Points on a hilly landscape, in no order, each with its height.
A ball rolls from a point to the lowest of its 4 nearest points, and stops where none of them is lower. Distance is the straight distance between rows; heights are no part of it.
z_888 h=629: [ 18 -18   6  29 -35  10 -28   5  30  22  24]
z_38 h=496: [ 24  10  46  -9 -31  33  28 -25 -37  24  45]
z_781 h=493: [ 11  -4   2  15  23  12  22 -41  -7  13  -9]
z_99 h=314: [ 33  -5  39  35 -16  27 -42 -46  34  34  37]
z_399 h=531: [-12 -13 -13  -8 -18  -3  -3  39  -7   2 -10]
z_628 h=393: [-33  -5   6 -27 -45 -20  -9  80   6  -1  11]
z_465 h=437: [  5  -4 -33   5  30  -9 -35  28  48 -32 -35]
z_764 h=330: [-28  25 -29 -46 -12 -43  25  23 -48 -61   1]
z_846 h=268: [-16   9 -31  -3  34 -30  42 -35 -38 -35 -10]
z_499 h=778: [ 14 -21   8  24 -46  -8 -43  30  40  19  33]
z_997 h=587: [ 10  -7 -38  21  42  -9  -6  -6  28 -12 -35]
z_79 h=18: [ -2  -5 -26   0  -2  -7 -26  47  31 -11 -17]
z_729 h=523: [ 28 -17  12  44 -23  12 -35 -11  41  17  17]
z_623 h=26: [-11  -5 -30  -9  23 -24  18   3 -20 -23 -28]
z_681 h=450: [-28   9  -3 -40 -38 -30  17  59 -41 -32   4]
z_254 h=324: [ 23  12  42   2  69  27  19 -86 -19  39  22]
z_716 h=456: [  3  -4  -2   6 -10   8  22  -4 -22  10   5]
z_356 h=413: [-49  23 -43 -23  30 -42 -11  33   8 -50 -72]
z_327 h=355: [  2   8  -4 -24 -27 -17  35   3 -52 -26  12]
z_926 h=328: [ 43  -5  21  48  22  23 -33 -59  51  14  10]
z_455 h=129: [ 27   8  26  25  47  27  -7 -71  26  38   4]
z_671 h=87: [ 32   6  36  19  45  39 -18 -82  29  41  18]
z_878 h=270: [-22  -1 -23 -29  -3 -25  25  19 -43 -39  -7]
z_78 h=534: [ 23  10  41  -8  -7  27  32 -48 -39  20  20]
z_176 h=251: [ 17   2  27  13  32  35  14 -65  -6  34  11]
z_882 h=645: [ 27 -10  -3  34  -4  13 -25 -16  40  14   5]
z_590 h=171: [ 11 -12  17  15 -28  25   9 -12  -2  28  26]
z_951 h=547: [-17 -13   1 -24 -39 -12   6  59 -14   2  14]
z_906 h=659: [ 12 -11 -17  16  11   6   3 -12  10  10 -14]
z_3 h=345: [-50   9 -40 -31  16 -35  -3  30 -18 -47 -47]
z_348 h=503: [ -7 -11  -4  -7 -28  -4  21  27 -29  -4  10]
z_280 h=167: [-42   6  -3 -28 -31 -21 -12  86  14 -10 -13]
z_486 h=243: [-34   7 -46 -24  28 -36  17  -1 -34 -48 -28]
z_656 h=407: [ -4   7  -1 -27 -39 -21  29  45 -51 -24  18]
z_941 h=370: [-50   8 -17 -34 -15 -28  -5  69  -5 -27 -29]
z_960 h=396: [ 20  -7  49   8 -35  44  -6 -37  -5  46  50]
z_241 h=571: [-20 -14   4 -15 -48 -22 -28  73  34  11  17]
z_668 h=369: [ 18  -1  24  15   1  32   4 -43  -6  28  12]
z_197 h=411: [ 11   4 -13  22  41   0  25 -43  -2  10 -19]
z_585 h=318: [-18   2 -38 -15  28 -17  -5  25   1 -24 -44]
z_814 h=499: [-39  10   5 -49 -50 -36  13  86 -29 -26   7]
z_679 h=683: [  5 -13 -10   8 -16   6  -5  13   9  14   6]
z_587 h=388: [-49  16 -31 -45   1 -36   5  40 -31 -50 -30]
z_107 h=573: [ 15   0  25  -4 -39  12  37  -4 -38   4  28]
z_534 h=537: [  7   5  10  -3   8   2  37 -40 -37  -1   0]
z_636 h=424: [  5 -13  11   3 -46  17  12  22 -10  20  28]
z_9 h=230: [ 40   3  19  43  59  23 -17 -72  57   8   3]
z_142 h=259: [ 16  17  23  18  76  14  22 -79  -8  26  -5]
z_352 h=358: [-46  19 -13 -19 -18 -27 -28  85  36 -18 -33]
z_815 h=383: [ 36 -10 -13  47  38   7 -27 -31  62 -16  -8]
z_852 h=518: [  2  -9 -29   7  17  -2  -8  15  13  -2 -23]
z_504 h=421: [ 23 -12  21  30 -21  26 -18 -29  22  29  22]
z_629 h=438: [-12  -1 -45  -1  41 -19 -11  15  15 -21 -47]
z_745 h=213: [ 33  -1  47  24   6  45 -30 -66  23  45  38]
z_242 h=475: [ 24   4  57  -9   2  49  14 -55 -31  38  44]
z_138 h=409: [-29  13 -28 -16   2 -21 -27  61  24 -19 -39]

Where does a ball stop that starts at each point below?
z_951 | z_280
z_997 | z_79
z_681 | z_623
z_327 | z_623
z_781 | z_590

Call two points neighbours if one is among the 4 nearest of the other. Go from one point of each pair to the other, from neighbour to neighbour, staying as low as possible. Name the highest point that can't be avoided.
z_590 and z_79 | z_348
z_590 and z_671 | z_668
z_623 and z_280 | z_587
